A landscape with many peaks, sampled at points; each row gives a point and its height.
A climber steps from a point to the highest of its 3 nearest points, and stops where none of them is higher. Distance is the straight distance between rows; heights are no part of it.
Sudo h=60.4: [132  80 109 155 144 133 155 115 157  86  84 140 165 123 118 192 120  91
 131 100  91 118 144  99]
zegot h=59.3: [113 170 142 128 128 128 121  81 101 209 171 133  77  45 186  68 122 116
 126 111 144 144 155 133]
tilar h=25.2: [111 177 180  77  84 111  98 123  82 186 214 157 102 152 144  66 155 149
 106 171 175 140 139 162]
bov h=64.4: [128  70 121 170 122 134 106 149 156  89  66  96 160 205 104 184 144 127
 120 156 111 116 112 134]
fiz h=58.3: [111 118 133 126 115 145 158 160 143  87 134 121 156 135 106 168 143 142
 151 128 132 140 112 146]
Tonuf h=46.9: [183  81  42 141 117 114 104 154 164  44  37 126 152 210 112 128 112 111
 119 165  77 105 119 118]
pubi h=57.1: [120 150 117 128 129 122 150 116 140 158 164 141  76  86 129  84 102 128
 150 122 139 134 135 123]
nibo h=28.2: [123 181 158  76 133 148 119 110  70 181 172 115 122  68 179  88 145 150
 101 119 165 152 147 148]
bego h=23.0: [129 188 163  49 127 159 118 115  57 139 161 105 150  88 172 107 161 173
  90 122 173 151 140 161]
buz h=66.8: [120 118 153 145 135 120 122 159 140 129 126 126 146 172 104 150 133 133
 138 132 124 131 115 124]
mut h=58.2: [137 130 125 160 151 100 113 132 148 148 127 147 102 148 106 109  99 118
 156 123 121 113 116 102]
lom h=64.8: [125  84 155 156 161 136 134 128 130 121 101 125 173 134 134 203 141 105
 123 106 117 125 138 107]
kepi h=54.0: [113 123 125 123 134 149 173 130 136  92 138 137 141  74 122 155 129 126
 146  92 114 138 133 119]
tefa h=28.1: [114 156 124 140 144 131 157  91 121 176 152 126  99  46 150  95 106 111
 140  83 111 129 154 113]
radiz h=28.9: [120 168 177 101 117 117 111 141  82 172 187 135 124 141 133  99 138 141
 116 148 156 151 135 148]
zeti h=61.9: [116 118 139 141 154 136 164 122 129 121 118 135 148  83 130 159 125 112
 140  86 112 129 140 105]
zem h=60.8: [137 114 168 163 124  96  83 161 141 139 115 133 127 205  97 130 130 133
 129 151 128 100 109 120]
vilil h=29.1: [110 138 112  91 108 159 171 132 124 105 161 116 117  71 137 139 133 158
 141 123 138 140 121 148]
vur h=35.2: [108 177 166  81  91 139 137 160  96 138 188 108 146 147 131 113 173 174
 125 148 162 141 122 172]
gur h=51.5: [136  69  68 144 119 125 131 135 171  30  57 127 169 175  96 184 128  97
 133 151  94 124 130 133]
vad h=56.7: [170 103  63 148 136 102 115 145 166  72  62 131 128 187  94 123  89 110
 132 138  90 106 118 101]
sozu h=61.2: [123  94  83 141 102 124 151 158 169  45  89 128 159 173  93 163 123 127
 146 148 100 130 113 154]
Mugiz h=60.5: [145 110 121 173 158  95 120 127 146 138  90 131 122 146 119 145 101  96
 137  97 103 108 117  82]
ton h=58.1: [155  97 130 184 159 101  80 132 143 136  75 127 131 182 120 146 116 118
 129 134 104  93 102  85]
lud h=52.7: [111 141 121 116 108 129 140 125 143 163 172 137  65 105 116  72 114 149
 149 148 152 130 118 143]
tilur h=29.7: [109 166 160  86 101 135 123 138 110 173 197 131  94 121 135  81 151 163
 126 158 168 143 124 165]
daku h=55.9: [143 125 118 160 130  77  94 143 146 122 114 149 101 175  90 103 103 128
 155 153 115 101  98 108]
govoz h=24.8: [128 167 177 123 152 104 116 123  81 202 166 143 128 109 164  98 117 119
 121 123 146 147 155 124]
fuvit h=47.7: [146  43  84 163 133 135 106 115 170  67  40 113 156 175 105 199 134  94
 112 139  94 117 126 128]
tad h=27.8: [109 151 129 106 121 146 165 125 124 130 164 124 114  75 140 114 121 151
 137 113 142 138 126 133]
Geza h=53.2: [119 139 123 130 113 119 146 157 154 124 148 129 104 147 103 105 107 148
 155 140 137 127 109 138]
kinel h=60.7: [128 103 101 152 122 127 146 153 170  72  97 132 154 154  97 165 113 122
 145 130 109 124 113 124]
Lufe h=55.7: [133  73  72 153 100 128 128 149 176  46  56 122 167 200  90 172 137 111
 142 159  94 130 110 157]
Mome h=59.5: [154  80 134 183 155 121 104 124 145 139  61 117 150 176 127 175 124 102
 113 113 109 103 119  99]
Falik h=56.9: [126 145 137 147 155 111 136 120 131 170 150 138 102  99 125 104 100 112
 149 100 128 127 128 104]
Tufin h=74.2: [120 120 159 145 155 131 138 146 128 129 130 127 158 132 127 164 130 121
 131 112 127 133 129 120]
domir h=42.8: [165  75  76 159 151 117 152  99 164  79  68 140 160 133 113 169 108  71
 105  87  63  98 158  79]
pupel h=75.6: [141 126  98 142 133 120 162 141 164  93 115 139 125 133 102 131 100 121
 149 121 110 128 120 118]
fef h=54.1: [154 131  96 168 159  95 151 107 154 132 108 144 121 109 115 119  87  92
 135  86  85 107 140  80]
Nenub h=52.1: [120  41 124 163 144 141 130 105 153  91  71 125 168 140 118 228 146  91
 111 120  97 117 141 121]
bakot h=59.2: [144 128 125 165 154  93 122 115 141 154 121 144  99 126 116 105  87  99
 147 105 109 118 127  91]
Dori h=11.1: [135 193 149  34  79 153  96 109  57 167 192 120 109 143 162  63 180 175
  82 164 182 151 142 179]
mim h=53.9: [120 146 162 145 160 116 142 121 114 171 138 136 146 110 146 130 117 105
 135  93 129 133 142 103]
Nitim h=61.5: [114  76 159 155 153 141 126 139 133 107 104 117 183 166 117 205 156 118
 119 122 128 131 133 138]
Pimit h=65.2: [137 107  81 146 109 116 145 160 170  65  90 137 143 185  86 136 108 131
 143 146  99 131 106 132]
pofi h=70.5: [126 118 120 149 144 125 150 140 145 112 120 133 139 123 106 145 112 118
 150 104 119 129 126 113]
nubi h=43.8: [112 158 150  92 116 147 141 149 110 143 179 115 119 110 132 114 149 168
 130 129 163 143 116 149]
Lafir h=65.3: [110 109 151 133 142 146 151 141 130  95 126 124 175 104 129 185 152 120
 137 119 123 140 132 123]
geg h=50.7: [105 169 135  75  87 166 148 143 112 129 182 103 109  94 142 107 154 189
 131 146 171 138 118 179]
tidi h=28.0: [119 181 172 100 147 137 123 119  68 181 166 121 138  84 170 101 132 139
 111 115 160 154 145 134]
lak h=38.0: [115 178 144  83 118 154 117 101  84 194 179 119  96  70 181  78 139 151
 107 126 170 150 138 152]
Git h=36.8: [115 154 164 116 106 123 130 163 126 151 180 132 115 152 115 107 151 162
 143 155 153 132 116 150]
fulo h=18.6: [123 187 148  80 126 118  78  66  39 216 179 150 100  79 201  49 135 114
  84 149 174 177 163 158]
gatoz h=35.1: [110 174 164  91 122 143 122 127  91 178 179 125 112 103 144  91 139 154
 121 133 167 148 134 145]
Soke h=65.1: [113 158 152 124 139 127 119  94 102 207 175 140  88  67 166  74 117 115
 130 120 150 143 140 134]
Kom h=58.0: [115  86 126 148 123 132 134 161 162  79  95 114 170 178  98 192 151 124
 139 140 115 132 111 150]
dofol h=73.5: [104 152 138 120 128 126 115  96 113 194 187 143  57  83 150  71 109 124
 144 132 149 138 138 136]
kosep h=51.6: [113 180 144 103 125 144 115  81  86 208 168 119  86  43 189  68 129 133
 113 112 156 148 152 142]
gil h=56.1: [115 138 153 142 129 103 114 141 139 151 153 148 102 150 100  98 113 130
 148 138 136 125 108 123]
buvo h=66.9: [112 118 160 136 137 140 135 156 129 116 137 115 173 163 119 178 147 136
 126 127 136 135 130 136]
Rofi h=55.2: [170 104  76 159 147  88 100 131 155  96  72 138 115 177 102 112  93 115
 136 137  88  85 113  84]
Raba h=61.0: [146  76 124 184 138 116 103 144 158 109  66 114 145 199 105 169 133 113
 120 141 105 106 109 109]
sisum h=17.7: [134 202 159  64 132 161 105  96  48 171 162 112 138  60 192  89 142 149
  82 121 170 153 153 159]
Nageb h=53.1: [176  81  67 163 127  98  78 141 150  88  45 127 125 211 109 127 116 120
 129 157  91  83  95  92]
pemut h=70.1: [134  81 102 174  99 117 100 160 163  82  62 110 144 216  93 148 141 124
 130 159 108 112 101 130]
Nivip h=70.3: [136 113 110 160 116 105 115 159 164  94  98 133 128 190  89 131 121 129
 150 145 115 116 103 125]
mazor h=59.0: [139 115 105 146 142 111 166 118 152 105 111 137 142  94 112 147 105  99
 133  82  90 124 149  92]
varu h=52.6: [119 100 121 132 131 142 176 117 144  83 117 145 157  81 128 184 126 106
 141  91  90 131 146 108]
mav h=54.2: [106 153 121 111 125 155 142  97 118 166 160 115  78  47 165  83 120 145
 132 101 151 142 139 135]
fopuz h=35.3: [111 179 155  64 116 170 130 116  85 148 164  97 128  74 166 106 153 174
 113 127 172 139 129 166]
Luvus h=38.5: [107 164 135 115 126 152 154  93 102 156 156 116 110  14 169 109 129 129
 122  86 124 129 150 123]
Kanef h=57.7: [103 156 113  90  90 158 142 118 122 167 183 117  70  90 151  85 138 171
 133 144 168 140 122 156]
nidan h=76.4: [151 100 115 172 106  96  83 162 154 104  73 119 119 213  95 134 137 130
 137 159 105  94  95 113]
ramu h=55.6: [129  84  91 128 134 136 165 133 168  51  97 146 159 126  95 181 116 100
 149 130  92 133 134 126]
fuz h=2.9: [121 158 178  95 149 147 137 128  74 146 147 124 186  94 162 150 151 131
 101 102 153 151 147 130]
lidub h=45.1: [164  43  76 160 149 129 129  91 162  70  45 129 151 148 113 198 116  79
  98 113  66  96 147 101]
zolu h=22.5: [113 152 156 119 149 145 151 121 102 152 148 117 139  57 155 130 127 128
 131 100 132 141 139 117]
pel h=55.3: [122  64 112 158 136 142 142 131 159  74  82 129 166 148 103 200 140 104
 129 127 107 126 131 122]
tevib h=56.8: [145 131 110 151 131  87 117 140 155 121 119 142  92 160  90  97  98 129
 150 138 115  99 109 103]
Rufem h=15.4: [110 144 156 101 136 160 154 116 102 113 139 122 149  37 159 157 142 127
 127  98 127 135 137 127]
fis h=16.9: [115 181 158  61  98 149  93 101  70 194 198 135  87 114 171  54 159 158
 100 161 185 150 147 169]
Fenut h=31.9: [105 145 131 111 113 148 162 157 140 113 156 129 125  99 120 131 139 154
 144 126 143 140 109 146]
Sor h=47.1: [188  53  45 143 141 126 116 115 165  50  22 120 156 177 119 168 112  88
  97 144  75 104 136 112]
lumi h=21.7: [114 179 174  83 121 111  93 109  55 200 197 150 114 122 164  70 133 127
 101 152 167 159 152 150]
Gakik h=5.6: [128 195 156  39  86 167 114 111  66 153 176  98 124 115 169  87 176 192
  94 151 188 141 130 189]
Pasi h=37.2: [110 150 153 109 122 137 137 157 111 131 165 127 151 127 127 138 152 157
 136 129 152 148 121 145]
Bimi h=59.4: [168 101  75 156 145 110 139 122 167  77  61 138 142 156 101 146  96  98
 129 113  87 108 123  93]
kup h=32.9: [113 161 187 127 114  98 105 154 119 158 173 147 131 172 113 105 137 139
 131 156 145 127 126 144]
nane h=44.7: [202  83  50 169 156 108  97 111 152  94  31 115 127 180 131 143 118  93
 103 122  75  84 124  70]
gup h=50.8: [161  68  60 146 125 119 121 135 168  53  46 121 154 189  96 158 118 109
 127 147  93 121 117 123]
Tesa h=65.4: [104 154 116 104 119 146 150 115 123 163 176 122  74  70 143  83 120 146
 136 130 153 140 129 135]
gokuv h=55.8: [138 128 113 143 116  91 107 140 157 124 137 152  82 163  91  85  99 136
 156 152 116 108 100 119]
peti h=61.8: [153  93 111 170 149 112 119 130 154 107  69 121 136 163 106 156 106 106
 130 117 110 105 121  93]
figev h=12.9: [112 168 165  62  67 128  82  89  66 196 222 159  77 133 169  42 161 141
  85 192 194 147 158 178]
tivod h=49.2: [106 171 133  76 108 162 135 108 105 176 176 109  88  70 163  85 138 171
 119 133 173 147 135 157]
zodov h=68.4: [126 103 140 160 147 126 132 143 149 114  96 124 160 152 110 176 127 112
 135 115 111 123 123 111]
Rer h=26.8: [106 151 172 106 101 108 103 116 116 186 202 153  73 124 126  66 130 141
 134 166 168 128 124 157]
momot h=29.0: [121 152 127 111 129 153 168 115 117 133 160 121 113  46 148 119 124 146
 130  99 128 137 139 122]
mapo h=64.9: [141 103 106 159 158 126 143 121 154  97  91 141 145 133 110 159 110  96
 138  99  96 115 130  94]
suvo h=60.6: [148  74 110 181 157 124 121 124 153 115  60 118 148 162 121 181 120  94
 119 111  97 101 123  95]
Bod h=8.5: [110 161 153  81 131 164 153 129  92 126 161 113 144  59 157 134 152 154
 124 107 153 140 131 145]
zak h=59.6: [114 129 162 142 104 121 126 178 145 109 135 127 145 186  95 143 146 147
 145 148 132 127 113 148]

For each start below, name the point where the climber stops.
lidub | nidan
zolu | Tesa
vilil | Tesa
bego | Tesa
Git | Tesa
sisum | dofol
